Each row is a point on a tangle of strands that fork and nearly touch. The rows are in no order.
Two points are linked if the straight distance between their rows is under 55. Some points are linked to none.
Sare: [-19  -1  15   2  -7  13  21  13 -12   1 -20  27  -1  27 -19  10   6  21
   5  16  -5   6]
diz: [  4   2  -9  -8  14  24  -7  -4   1  11  14   6  -6  17  18  30 -13   9
 -41  27 -25  17]
situl: [ -8  10   2  -4  16   0   5 -19  -5  10  25 -13 -32  -1   8  10 -12  21
 -13  15   9  27]
Sumeg: [-10 -27  -2  24  -2  -4 -17  14  -3  21 -18  38   3 -10  -6   4  14  -3
 -27   8   6  18]
vav: [ 18  -8 -11   1   8 -17 -13 -14   6 -33 -16  -9  25   1  -4   5  -1   2
  20 -11  -7 -13]
mit: [  5 -33   1   6  -6  -7 -12   1  -4  -1   4  27  31  11   3   4   9  10
 -29   6 -27   6]
Gurot: [  8  10  14  33 -16  -4   6  -5   2  14  19  -8  11 -44  13 -11   3   3
 -20 -19 -12 -20]
teki: [ 18 -28 -24 -20  14   0  -9 -14  -6 -46  27  -7  11  20   6  -1   0   7
  -1  10  -9  18]
sufe: [ 17  -1  15 -31   4   8  -6 -13 -10  -4  12 -11 -11  13  17   9 -16  17
  -7  45  -5  24]
Luno: [ -2   9   3 -32 -23   4 -27   2  -5 -29   6  -3   7  17 -18   8   1   4
  10  24 -32  -2]
suziv: [  3   5   1 -25   2   6  11 -19  26   6  21 -12 -28  28   8  23   1 -15
  -3 -10  21  13]
beza: [ -4  -1   7  21   3 -18 -25   1 -22   6   3  15   3 -10   1  -3   2  20
 -17  13 -14  21]
Kaliz: [ 15  -1  -2 -17  -1   1 -29 -23   9   7  22 -14 -17  -8  -3  17   6 -14
  -8  14  35  21]
Kotav: [ -6 -21 -21 -33  18  20  23  -3  10 -12  12   2 -13   9  17   2  -8  -8
  -1   6  -2  22]
gukef: [-12  15 -13  -2 -17  18   5  23   2  21   5  -2 -20  10 -18 -21  12 -15
  24  -8  24   2]
popul: [-12  -5 -26  -1  25  14   7 -18  -7  -4  13 -19 -17   9  -4   5 -12  25
  -1  18   6  30]
boze: [-12  -7 -13   6   1   3  23  13   3 -24   4  27  16  -2 -12 -22   5  10
  30 -23   1 -15]
pil: [  8  19  13   1 -19  18  14   0   3  27 -17 -36 -14   0 -14  12  12 -16
  -6   9  31 -28]
folas: [ 11  13  24 -11  -5 -10   4 -26  -1   3  30 -14 -10 -25  19   5  -3  15
 -19   9 -11   4]
boz: [ -4  10   5  -5   9   5  12 -37   9   3  15 -10 -27  -1   3  40 -10  12
 -15  13  11  26]
sise: [  8   0  30   3 -15  -3  39  -1  -8  -4   2  14  -1   1   2  -3  13  18
  16  -3  18  -6]
kal: [ 15 -11   9 -28 -25  14  -2  -2   8  -1  14   1   2  22  10  12  12 -15
  -8  15 -21  13]
selet: [-15  16  11   6   6 -15   4 -36   8   1  -6  -3 -23  -7  -6  49 -17   5
  -9   7  16  14]
gugov: [  6  15  22 -14 -25  -8 -18   0  -8  -1 -24  10   8   2 -20   9   0  -3
  24  15  11   1]
komo: [-24  22  -3 -13  -5  20  11   7  -2  27  13 -16 -34 -14   4 -12  -5   3
 -18   2  -6   0]
gunem: [ -9  20 -17  11 -14  17 -14  11  -4  33   1 -32 -16 -13 -13 -19   1 -11
   0  11  13   0]
Tobuv: [  9  -5   7 -37 -11  18  -6  13   7  -6  -4  -3   0  38  15   5  -2 -19
   3  21 -22   4]
vurut: [ 12 -16   4   5  19 -12  -4 -20   0  -7  13  17   4  14  14  28  -5  11
 -22   6 -13  29]
ger: [ 11  15  11 -22 -13  13  -7  -2  17  21 -13 -29 -13  -2  -2  14   8 -32
  -6   2  13 -14]
bebot: [  5  11  -5  10   1   1 -16  14  -1  15 -35 -21  14  25   0  -7 -17 -20
   1  -2 -14 -25]
nevep: [-17 -20 -10   5  -9  24  29 -15   9   7   7   7  -5 -10 -13  12  14   9
 -12   3   6  19]
vipaz: [-16  25  -7   0   9  -9  -6 -35  13  -9  -7 -10 -10 -12 -10  39 -20   4
 -12  -4 -13   1]
sev: [ -1 -37  -5 -20  14  -5   9   7   1 -22  10  22  15  -4  17 -15 -10  14
 -25  23 -19  11]
nuka: [-10   1   1  -9  19  14   8   0  -6   1   0   3  -9  21  16  12 -17  24
 -26  26 -25  10]
mabi: [-11  26  28   9  -8  -2  41   5 -12   1  -3  20  -2   2  -2   1   0  18
  10  -2  -5 -16]
Lir: [-12   7 -32 -10  11  23 -30   5  -7   9  11 -22  -9   3  -5  -7 -11  -1
  -8  31 -17  18]
Vepaz: [ 11   3 -10 -13 -21   0 -25  14  -6   4  13 -25  18  15  -3 -26   1 -17
  13   4 -15  -8]
Taf: [  1  -8   4  12 -21  18   4  21 -14  34 -20  -4  17   9  -5 -21   1   5
 -14  20  -4 -13]
fud: [ 15 -14  29  27   9 -23  13  -5   1   3 -10  14  -8  -9  14  22  13  -4
 -13 -19  26 -11]
zafam: [  5  11  -9 -21   4  -8 -21 -17   4 -20 -22 -20  17 -11  -8  14 -22  -7
  15   5  -6 -11]
pono: [-10  23   0  11  16  -6   6  18  -5  -7 -21  20 -18 -19  -3  -4  -1 -12
  34 -22  22   6]
nov: [-18  12  -5   3   8  12  39   0  11   2   3  -7 -17 -18   8 -10  -2   4
   5 -22   2  -7]
sez: [ 14  -4  -9  13 -14 -15 -35  10  -4   3   2   8  13  -9 -14 -14  17 -20
  28  -9  19  13]
Levir: [-10 -12 -25  19  -2  -1 -26   9 -14  -9  -7  18  14 -12 -23 -10  16  14
   2   2 -15   5]
gapa: [ 11 -21 -37  -5   4  20 -20  -7  17  -3  -1  -2  14  18 -10  21  10 -31
  -1   3  -4  23]
denav: [ 10  -5  27  10 -23 -14  -6   6  -3  16  19  19   4  -4   6  -3  19  -3
 -19 -12   1  -7]
zofaf: [ -1 -12   8  21  10 -10 -21  11 -16  21  -9  18  -5  10   9   0   0   9
 -25  15   5  17]
reral: [ -1  20  12 -14  10 -16   6 -29   6 -23 -11  -8   0 -20   4  33 -17   5
  -4  -2 -21   2]
libip: [  4  24  19  22 -15 -14   2 -14  -9  -1  -6  -4  23  -9 -15   1  -9  14
   6   7  -4 -23]
zako: [-16 -16  -9 -42  -1  22  23  14   7 -16   8   9 -15  19   5  -5  -3  -1
  18  12  -3  21]
kip: [ 11 -26 -15   2  -3  -4 -19  -3   1  11  23   3   8 -10  12 -10   8 -10
 -18   1  -4  22]
Gosis: [-13  21   0 -26  -1  11  10  17  -2 -10 -11 -10  -4  13   6  -5 -11  -3
  -1   0 -41 -20]
fek: [ -3   5  25   2   9  -9 -14  17 -17  22  -7  11 -27   0   5   0   8   5
 -21  10  16  -1]
bev: [-10 -23  -2  19  -9   5  -8  -1   5  17  -2  33  16  -4  -8  12  12   0
 -40   8 -24  10]
paz: [  0  16  27  29  -3  -6  11  16 -18   7  -7  31 -13 -19  -4  -1  18   3
   9  -3  30 -17]
sol: [ -1  10  17  18 -31 -12  -7   0  -8   6  16  17  17 -18 -10   4  18  11
 -11  -6 -26  -1]
Mim: [ -3 -24  -3 -10  16 -12   9  -1   8 -13  21  15  12  -6  25 -12 -12   6
 -31  -1 -30   2]
zeku: [ -5 -23 -24   4   5  17 -11  19  -2   1 -34   3  20  25  -9 -17   1   7
 -22  12 -22 -23]
fosor: [  9 -10 -19  18   1   7 -22 -28  -6  10  18 -24  14   7  -9   8  -8  19
 -24  33  -6  12]
peves: [-14   7  -7  12   9  -2  -5  26   3  15  -9  14 -11 -29   4 -19  -2 -15
  -4 -20   3  -4]
Gugu: [ 20 -31   0  -1  -7 -14 -13  -7  -7 -26  11   7  34   2  11  -6  11  10
  -9   5 -27   1]
tada: [ 14  -3  -4 -26  24  -6  -2 -26   2 -25  -5 -15  -1  16  13  21 -24   5
   6  16  -2  15]
Kuf: [ 12 -11   8  14 -17   9  16  -5 -11  -6   4   7  14 -42 -10 -13  16  16
  25   4  14   6]
ruf: [ -3  -8  -3  17 -18  16  12  -1  -8  11  -7  -9  20  -9 -14  -8  11  12
  -3  10  -8  -5]
digim: [  3   2 -10  20 -12  -9 -29  15 -13  -2  -6  13  23  -9 -21 -14  10  -6
  18  -5  -7   4]
vasir: [  0 -20 -18   3  20   6  -3 -15 -14   0  19 -16   0  31  -2  -8  -9  28
   3  23  10  23]
fil: [ -6   5  14   8 -16 -29 -27  -3  -2  -2   7  22   8  27 -21  16   0   3
  21  -5  12  16]
lofa: [ 13  11  12 -33  -9   2 -13 -10  -6  -5   6 -26   1   1  12  -4 -18   2
   2  35 -13   4]
vetat: [ -1  12  -4 -32  -2   2 -24  -2  12 -24 -13   3  -4   3  -6  31  -3 -24
  12   6 -27  11]
giti: [ -6   6  18  10  18  -3  11  19 -12   5   4  11 -24 -21  -1  -2  22  -4
   2 -15  42 -19]
duv: [-12 -23   2 -26 -28  14  20   0  17   1  30  23 -11 -15 -13  -7  29   3
  -2   0  11  20]
rom: [-11   3   0 -26  -4  17  13  19  -2   7  -2   3 -22  10  -3 -14   6  -4
  15   3  11  12]
neliz: [ -1   6   5 -21  -3  -4   8 -22  22  -1  30 -16 -12  38   8  14 -15  -3
   2  -2   0   9]
teg: [-17  -4  -3   5 -11  13  38   5  12  -7 -24  17  -1  22 -22  19  16  -5
  24 -19   5   1]
Lazan: [  3 -30 -39   8   6  13 -23   5   1   5 -16  -2  14  20 -12  -1  12 -21
  12   5   9  19]
med: [ -1  19 -12  -8 -22  12 -22  -8  -3  18  15 -34 -12 -24 -15 -12   0  -6
   5  18   7  10]
gen: [-17   5   1   0  -7  -6  11  -8  -2 -13  25   9  -3  15 -11   4   5  24
  -4 -10 -19   2]
golop: [ -6   6  10 -23   2  19  -6   7   3  20  15   5 -33  -7   7  13  20 -10
 -36   9   1   6]
lig: [ -8  16  23  20  -6   0  23  14 -26   2 -19  35  -1 -19  -9  -9   4  20
  11  11   9  -5]
Daro: [-20  20  -4  39  16 -11   4   4 -14  -1   0   9  -2 -11 -10  -6  -9  20
   6 -15   1  -9]
gusa: [ -7 -37 -17 -11  15   7   3   5 -10 -25   1  21  11  -9  -4 -16  -1  30
 -11  27 -12  14]
semur: [ 13   8  -9 -31  -1  16 -12   3  19  11 -11 -25 -14   0  12  10   1 -43
  -6   2  -6   1]
pire: [ -5  31  12 -14   4  12   8  20 -12  13 -29 -10 -16 -11  13  -7 -18  -5
  -2   9 -26 -16]
lopu: [ -7  -1  20 -13  11  -4   4  12  -3   2  29   7 -16 -24   2  -4  33  -5
  -6 -20  31  -6]
Bog: [ -6 -10   0  -3  26  -6  22 -12   7 -12  -2   8   4 -13  25   7 -13   8
 -28 -13 -30  -4]
zuba: [ 14  -6  -1   9   3  10  18   4  -1  14 -20 -24   1  14   1  -9  -1  -6
  21   0  38  -5]
Pezug: [ -8   2 -22 -24  21  -8 -28   7  -1 -33   7   1 -16  30   2   4 -11  -6
  11  -4 -18   8]
runut: [ -2  13   0  25   2  -5  -3   0   0  21 -10 -17   0  -9   8   4 -11 -10
 -18  -9 -13 -14]
vute: [  0  10   4  10 -23 -18 -25 -19  -3  -9  16   7  18 -21 -21  15  10   8
  -3   1 -25   5]
lela: [ 10  -3 -15 -30  16  -7 -32 -24   0 -40 -16 -18   9   3   4  14 -26  -1
   4  11  -7  -5]
nid: [  8   6  25 -16  -4  -6  -6  -9 -15   8  24  -3 -13   5  18  -1  -8  27
 -24  30 -18  15]
pagi: [ -6  -2  -8 -10   8 -14 -13  16  -4 -19   1  15   0  17   3  -9   0  -8
  16 -14 -15   7]
visut: [-14  14  -3  20  24  -8   3  23   8   5 -22  20 -21 -33  11   0  -1 -22
   6 -34  11  -5]
kofu: [  3   7  -7  -2 -16  -8 -22 -27  -9 -22  27 -12  14 -20 -22   2   7  29
  -2  15 -21   2]
zamom: [-14  11 -14  32   5 -21  -5   6  14   6   4   6   1  23  -5   6  -5 -18
  11 -38   6  -6]
tubos: [  6   9 -12 -35   2  14 -17 -10  18  -9 -15 -16 -12  -2   1  28 -12 -35
  10  11  -5  15]
nafo: [  5 -23   9 -22   6   3   9  -3   7   4  29   3 -12 -14  14  -4  26  -2
 -25  -7  23   6]
gek: [-24  27  -4  25  12 -11   7  -8  -9   2  -1  -5 -18   7 -21  15 -15  20
   5   0   2   1]
tose: [-14 -30 -27  -8  23  21  14  11  12  -9 -37  13   8  10  -6   3  -4  -9
  -5   5  -8   4]
Siz: [  6 -13  -6  -1  24   7  -7   8 -14  12 -32  -3 -22 -27   3  -3  13  -8
   1  12  35  19]
Vuv: [ 12  14 -17   0  -6 -13 -26   5   0 -32   1 -13  13  -3  -3 -24  -3   0
   6 -15 -31 -37]
peza: [-27  28   0   4 -13   7  -3  31 -12  15 -11  17  -8  28 -18  -8  -2  -5
  12  -1 -12 -10]
Bebuk: [-10  -8  18   0  11  -1  11  22   1   8 -26  35  -2 -46   3 -10  -3   7
 -19  10  -2   1]
zade: [ -7 -13 -33 -21  28  11   1  -2   9 -19  13  -3 -14  37  11   9 -13  -1
   3   1  -7  19]
burin: [  3  10  -5  23   6 -18  -7  11   8 -10   4  14  19  10   1  -8   0 -22
  25 -43  -3 -18]
Zikar: [ 16 -12 -10  26   5 -10 -23  -7 -10  -7 -28  -7  31 -11  -5   4   7   6
 -14   0 -23 -14]
sosop: [ 24 -12   0 -18 -13  -8 -17 -27  14   1  28 -10   2   3  -1  12  14 -12
   5   1  23  22]
piru: [ -2  18 -11   5  -7 -13   5 -15  22  -6  20 -16  -7 -11  -8   3   0 -20
  31 -36  23   0]
zafik: [ -1   8 -25  31   4  -6 -22  -7  -1  13   7 -37  15   7  -9 -14 -12   0
   0  -6   4 -11]
deduk: [  2   3 -23  10   9 -14 -36 -23 -12 -25   7 -14   8 -25 -18   3  -1  21
   0  14 -11  10]
nove: [ 16  11  13   5  -1  -5  27 -21   7 -12   0 -19   6 -25   4   2  -6   7
  30  -9  15  -7]
Fodu: [ 15  -8  14 -13  -6  -5  -1  16  -1  -5 -11  12   9 -20  20 -11  11 -13
   1  -4  -8  -6]
Voge: [  0   9 -12  -4  -2 -15 -17   1  10  -7  -8  -8  16  46 -15   1 -12 -14
  22 -18   1 -21]
kop: [ 21 -33 -19 -10   7  -3 -10 -12 -12 -47  13  -4  17   9   8 -17   4  23
 -14  15 -19   1]
tuku: [ 24 -33   0 -18   0   4  -5 -11   6   2  31  11   5 -24  16  -2  25  -8
 -29   4  15  22]
rep: [-17  24  -8  26  16   0  18   8 -11  -3  -7   6 -12 -19 -12 -11  -7   8
  32 -13  17  -3]
sopef: [  8 -28 -21   1   9   9  -9   2  -6 -13 -28  -2  19  27 -15   0   8   1
  18  11   6   6]
piv: [-22  27  19  13  -5 -19   5 -16   3   6   5   8 -32   0 -15  36 -13  13
  -1  -2  18  10]
Tel: [  3  10   8  19   8 -25 -16 -14   3  17 -25 -18   5  15   8  18 -34  -9
  -3  -3  28 -15]
ket: [  2  12  12   7  -6 -15  -5 -14  11  16  -6 -17 -11  12  -2  20 -13  -9
   0  -3  32  -8]
benen: [ 10 -14  14  11 -20   3   9  21   8   8  -5  23  27 -23   4 -18  15 -12
   3 -13  -4 -19]
Sokog: [  4  25  27 -11 -13 -11  -4   9   9   8 -21  11 -10   9   0  24   2 -23
   3  -8  -6  -7]
lud: [  4   1 -13  31  24   0  12   2   1  -3  10 -15  13  -2  13 -32 -19   2
  21 -28  10 -24]
kivu: [ -8   8   1  24 -13   3  35  -9   9  20  12 -20 -14  12   0   7   3  -2
  -9 -17  16 -18]
gikuv: [  5   2   5 -10  -2 -27 -13   8   5 -14  17  14  -5   1   9  -8   9 -14
  27 -28   6  13]
sok: [-15   9  -9 -14   8  13  30  -2   8   9  14 -14 -22  -6  21 -10 -12   4
 -17  -6 -10   1]
lam: [  2  -6   7 -11  11  11   4   0   6  24  10   9 -21   8  28  14  -3  -3
 -52  10  -7   9]
Bamo: [  1  10  16  -4 -17   3  22  -5  13   4 -13   3  -6  13  -9  23  13  -8
  14  -6   0  -1]
Dap: [  9   1  -5   0 -16  17  13  -7   1  17   3 -35   9  21 -10  -9  -1   0
  14  11  14  -8]
libon: [-12  10   2  -5  -4  -2  27   1  -2 -29  15  15   3   2 -12  -5   8  18
  23 -20 -13  -4]
Boti: [  2  16  25  -1  11  -9  -4  13 -15  24 -18  -6 -25  15  18  -1 -15   5
 -14  15   5  -6]
Teru: [ -5  15 -23   4  18  -2 -15 -14  -6 -31  -5 -15  -2 -20 -20  -5  -4  23
  12   0  -8  -4]
nef: [-18 -15 -15  -5   2  19  25  21  13   0 -36  14   3   9 -14  -3   6 -12
  16  -9   1   0]
fugok: [ -8 -18  18   2 -14  13  29  20  -3  14 -22  26   1  19  -9  -8  10  11
   2  12  22  -2]
sene: [ 25  -9   2  -5  -2 -11   6 -13   0 -39   9 -18  31   3   8 -12  -1   6
  26 -14 -15 -22]
Dako: [ -8  -6 -27  26  25  -4  -5 -23   1  -3   7 -11  -3  -1  -1  14  -8  10
 -22  -9  -7  13]
bug: [ -5  23  34 -25  -8 -23 -13 -22   4  -1   0   6  -6  17   8  27 -28   9
   4   2  12  -1]
vopa: [-12  -7  -2  10  -9  13   2  28  -4  20 -19  13  23  19  -6 -16  -2   4
 -24   8 -26 -25]
ruzen: [ 13   4  12  25 -10 -14   7  -2   0   3   4   5  23  26  -5  -9   1  -3
  26 -10  23 -14]
Rokir: [-18  -3   9 -32  15  26   7  15  -2  21  18 -16 -30   0   0   5  23 -10
 -23   8  28   0]
Dul: [ 22 -17  15  10   0   2  17   7   2  11 -13  -3   1  11   5  -2  19 -11
   7 -14  42 -12]
zabig: [ 26  24  29  12  -2  -1   9   4  -5   2   7   0   3 -15   5 -21   4 -10
  29  -9  32 -34]
zev: [  5 -19 -16  33  11  -1   2  -4   4  -3  13  -2  13 -36   3 -23   4   1
  14 -22  16   5]
Buk: [ -3  12  -5  -7 -11   2  32 -24  16 -11  16 -25  -2  -7 -12  11   3  -2
  25 -18   8   0]
Lov: [  3  -4 -10  23  -9  11  12  -4  -3  -8 -19  -4  22  -6 -22   4  14   7
  15  -6  -3 -13]
neme: [ -2 -15  20   7  -8   2  17  22   9  13 -28  38   9 -30  -3  -4  10  -5
 -17  -1  -1 -10]
pof: [  0  -5  -8  44  12  -4   8   1  -7 -10  21   7  18 -13 -10 -28  -3  12
  31 -28  17 -11]
lezi: [  1   6  -8 -22 -36   8 -22  17  -3 -16  15 -10  17  19 -17 -12  11 -10
  16   8 -31 -11]
div: [ 29 -23 -16 -18 -16  10 -18 -20  12   1  14 -13  11   5  -1  13  15 -30
   5   9   6  26]
Labub: [  4  15  -8  -9 -21 -11 -28  -1   6   7   9 -20  21  29 -13 -10 -12 -13
  15  -3   1 -16]
masen: [-10   4  12  -8  13   8  20   4   6   6 -26  14  -8   2  23  17 -12  -3
 -31  -5 -34 -10]
vuvip: [  0   0 -25   5   1   9 -23  21  -4   5 -25 -10  15  26 -13 -12   2 -14
   1  -3 -22 -21]
Beka: [ 13   3   9   2 -10 -20   4   4  19  -7  11  10  11   9  11  -2   7 -23
  20 -40   0 -10]
Voli: [  5  -9  -2  13  27  -5  -8   6  -8  10 -20  -9 -27 -12  -1  11  13 -13
   2  -2  51   4]
nad: [  6   2 -20  14  -2   5  10   6   1 -29 -11  13  21   9 -27 -14  16   9
  32 -19   2 -25]
fifi: [ 15   6  -3 -17  -4   9  -7  -8  -6   6  -4 -33  -2 -24   9 -12  -6  -5
   3  21  -2   6]
Sura: [  2 -15 -18  15   4  -5 -15 -11 -15   7  24 -22  11   7   0 -19  -3  23
  -8  16  -1  12]
Papo: [ 19 -14  17  16   7  -7  13  18  -2   2  -8  21   8  -4  11 -21  11  -5
  18 -18  35 -13]
vufun: [ 25   1   8  13   5  -4  16 -18   1 -24  13 -26  29 -23   9 -16  -8   9
  28 -16  -4 -22]
riri: [ -3   8  -5 -21  11  -6  -2 -24  14  -9   1 -20  -3  30   6  22 -29   2
   2   1   1   4]
Vula: [-14  10 -11  27   4 -18 -22  -3   2   6   9   2   1  30  -8  10  -5   8
 -28 -13 -26 -13]
pere: [-17 -23 -23  -1  -3  12  -4   6  -8 -12   6  14   8  -9 -21 -11  14  19
   3  10  -8  20]
Bobez: [  3 -11  11   4   4  -5   9   5   0  -7 -42  28   0  -7   2  23  13 -10
   9  -8   2  14]
vomem: [  7  10  17 -16  14  -4  22 -15   6 -17 -13   0 -16 -36  21  17  -1  -4
  -3  -8 -12   4]
dugaz: [ -1   3  19   7 -10 -17 -25   0 -10   7 -17  22  -9  12 -19  24   5   0
  11  14  19  21]
mef: [ -4  -9 -17   4 -23  10 -17  -2   3  11  24  -6   6   0  -9  -6  14  -8
  -9   2 -16  14]
Nuko: [-22  14  -6  23   3   4  -1  15  -6  28  -8  -3 -31  15  -6   5  -4  -5
  -6  -1  22   1]
Gef: [  4  16  17  13  14  -4  10  20 -17   7  -7  10   0 -11  22 -30 -17  11
   6  -3   5 -20]
terig: [ -5 -14 -21 -27 -10  33  14  15  10   0 -15 -15   7   4   5 -17  -1 -26
   1   6 -22 -10]
Keb: [ -1   4 -12 -29 -11  22   2   9   2  -4   0 -29   7   4  11 -15  -7 -14
  -9  11 -38 -15]
fotos: [-17  23 -20 -12  17   1  -6  -4  -8 -20   3 -18 -16 -25  -8  -6 -12   7
  16   3 -14   7]
Misa: [ 19  -3   5 -21   2  -3   3 -26  -2 -15  20  -3  -2 -38  18  14   5   2
 -18  13 -17  25]
zan: [  4 -10   7   9  -2 -18 -17  16 -18   8  18  14  15  -8  16 -33  -2  16
 -12   4 -10   4]
suf: [ 16 -16  27  14  -4 -21   3  -3   0  12   1  15   2  12  18   7  14   0
 -22 -13  10  -3]
gavo: [-20   7 -11 -15  -5  29  18  12  10  30  16 -17 -34 -14  -2 -17  10  -9
 -22   0  18  -6]
dud: [  6   3   7   2   8  -9  -4 -14   5   9   3 -17 -26  -2  -4  18   4  -5
  -5   2  43  11]
Dob: [  5  -3  13  29 -10   3  16   3 -13  14  26  -4  16 -33  10 -34  -3  25
 -11   0   2 -18]
vefe: [-16 -11  17  -9   4  16  15   8  -4   4 -16  28  -8  24   6  19  -4  23
 -18  22 -22  12]
voba: [-13 -15  -4  -5 -28  25  41  -5  18   9  17   5 -10 -19 -18  -2  26   9
  -3   0  15   8]
zolem: [  1 -17  29  -8  -7   4  45   9  -1   6   6  17  -1  19   5 -15   9  23
   1   2  30  -7]
vob: [-14  19 -15  31  11 -22   0  -5  15  -5   6   0  -9  -7  -8  10  -8 -16
  24 -39  21   1]
zovaz: [ 16   4   0  22 -11 -20 -22  -1   3  -5  -6  -1  27   7 -17  -5   1 -16
  40 -15  27  -5]
tiku: [-16 -10  -8  32  -8   2 -10   2   5  21   3  15   4  20 -11  20   4  -4
 -37  -5 -18   4]
lor: [-10  19  14 -33 -15  -3 -34  -5   4 -17   2  12  -4   6  -7  25 -12  -3
  10  24 -20  16]
nibev: [ 18 -10  19 -28  -2  -1  -5  12   2   6  -9   2  -6   7  25  -3  11 -22
  -5  -2   4  -4]
foni: [  7  19  10   9   8 -24 -22   6  -1  21 -19 -17  12  22  10  -8 -30 -12
   2  -3   4 -19]
Nadub: [-10  28  -8   1 -14   1   3  23  -3   9   2   5   0  31 -14 -24  -1 -14
  32 -14   6 -17]
nikud: [  9 -11  20  12  13  -3  36  -8   7  -1  -2   0 -13 -20  18  12  12   0
  -9 -26  29 -17]
Vem: [ 13 -21 -12  -7  19  10 -12  -3 -19  -5 -14  -3   7   1  11   2  -6   5
  -7  29  -8  20]
nubi: [ -1 -10   4 -33 -24  22   6  -1   8  -1  18  13  -9  -8   2   8  20  -8
 -12  10 -16  19]
gogug: [  4  10   9  31 -15   3  20  -6   9  21  23 -19  -9 -23   9  -3   8  -1
 -17 -17  12 -23]
Dofe: [  0 -29   4  13   6  13  31   7  -1  24  -7  -3  -1   4   8 -20  -2  15
 -19  15  33  -6]
bos: [  9   2   5  -6   3  -1   7 -20   4 -11  -2   6  -9 -55  19  20   9  -7
 -17  -7 -22  15]
Sema: [  5   8  22   1  -8 -10  -2  -3   6   6 -20  17  -1   1   9  28   1 -14
 -23  -5 -32  -5]
Dape: [ -7   3   4   1  -3 -25 -24  -8   8  -9   0  11  10  48 -18  21 -12   3
  13  -9   6  -1]
Vaze: [ 24   9  25   9   5 -11   7  10 -13  -6   5  11  10 -10  16 -28  -3   3
  30  -9  17 -16]
gaz: [-13 -10   4  18   7   3  44  -6  20  -1  -5  11  -4 -22  10   8  -3   1
  -9 -26   9  -6]
lozaz: [  3   0  12  18 -10 -13   4   9 -15  14  29   1   7  -4   7 -32  -1  25
  -4  -1   6  -4]
muz: [  2  14  10 -21 -16  -5 -11 -22  -1 -10 -26 -12  16  -6  -9  18 -21   1
  24  13  16  -2]
Zegam: [  3  12 -22  13  24  -4  -7  -2   1  -1  -2 -37   5   7   3 -20 -21  -2
  19 -12   8 -13]
dudo: [-31  12 -11   1   5   3  -4  33 -16   4  -5  15  -3  10 -12 -26  -9  13
  -1   1 -20  -9]
zigat: [ -6  -7  -3 -19  10   5   8  -1  -1 -32 -11  17  -3  -4   1  18   7   6
   0   2 -30  14]
gir: [  5   0 -22  14  -1  -8 -31  -6  -6  -3  15 -31  19  10 -13 -22  -7  16
  -5   9 -10 -13]
sabis: [-19   4 -11  -3   3   7  -7  31  -3  16  -9   8  -1  -6   5 -27  -7 -11
  -3  -3 -16  -6]
lok: [  5 -44 -31  -7  27   9  -4   8  -4 -27 -30  11  19   8  -5 -10   2   1
   4   9  -2   8]
Zuras: [ 15  22  29  19 -15 -13  18  -9   6   2   0   5   5  10   0   4   2  -9
  24 -15  31 -31]
sadiz: [  2   6  14 -36   3   3 -16  19   4   3  -6  11 -22  24  21   8  -4 -23
  -5   8 -17   9]
deta: [  3  24  19  -7  20  -7   2  19 -16  16 -21 -12 -13  -5  23 -20 -23   2
  -1   8  -3 -12]
pupe: [ -7   4 -10   3 -14  -7  -1  -5   9  -3  34  -4   4   3  -6  -6  10   2
   2 -19 -16   3]
dobe: [ -2 -15   7   1  11  10   4   8 -14   7 -27  18 -10 -39   5   0   6  12
 -12  24  12  18]
nagod: [  5 -22  -2   5  14   6  20   7  14   4   4  -7  13 -32  22 -35 -15   2
  -3 -12   2 -16]

Follow the links from the first point to the second, and from the first to the third. Name the last point that the two ways share.
Dul / Sema / kivu: Vaze
ruzen / terig / teki: deta
vomem / fosor / dudo: selet
terig / Sema / zuba: Vaze
foni / lok / kal: dud
tada / Nadub / lezi: zafam

A fork is a point with three links, a tip a point with one. Leave the first point through the second and follow the links. Name the first fork or tip that comes.
Nadub / gukef: zafam
Fodu / nibev: nevep
gusa / sev: dud
gukef / Nadub: selet
Misa / folas: gunem

A fork is a point with three links. Follow the links from the first point to the second and name the forks in between, in order.
sadiz / ket: dud
kivu / zabig: zofaf deta Vaze
burin / suziv: zafam
vomem / zako: selet
fifi / zafik: selet Sura
kop / kivu: bev zofaf
ruzen / Keb: Vaze deta
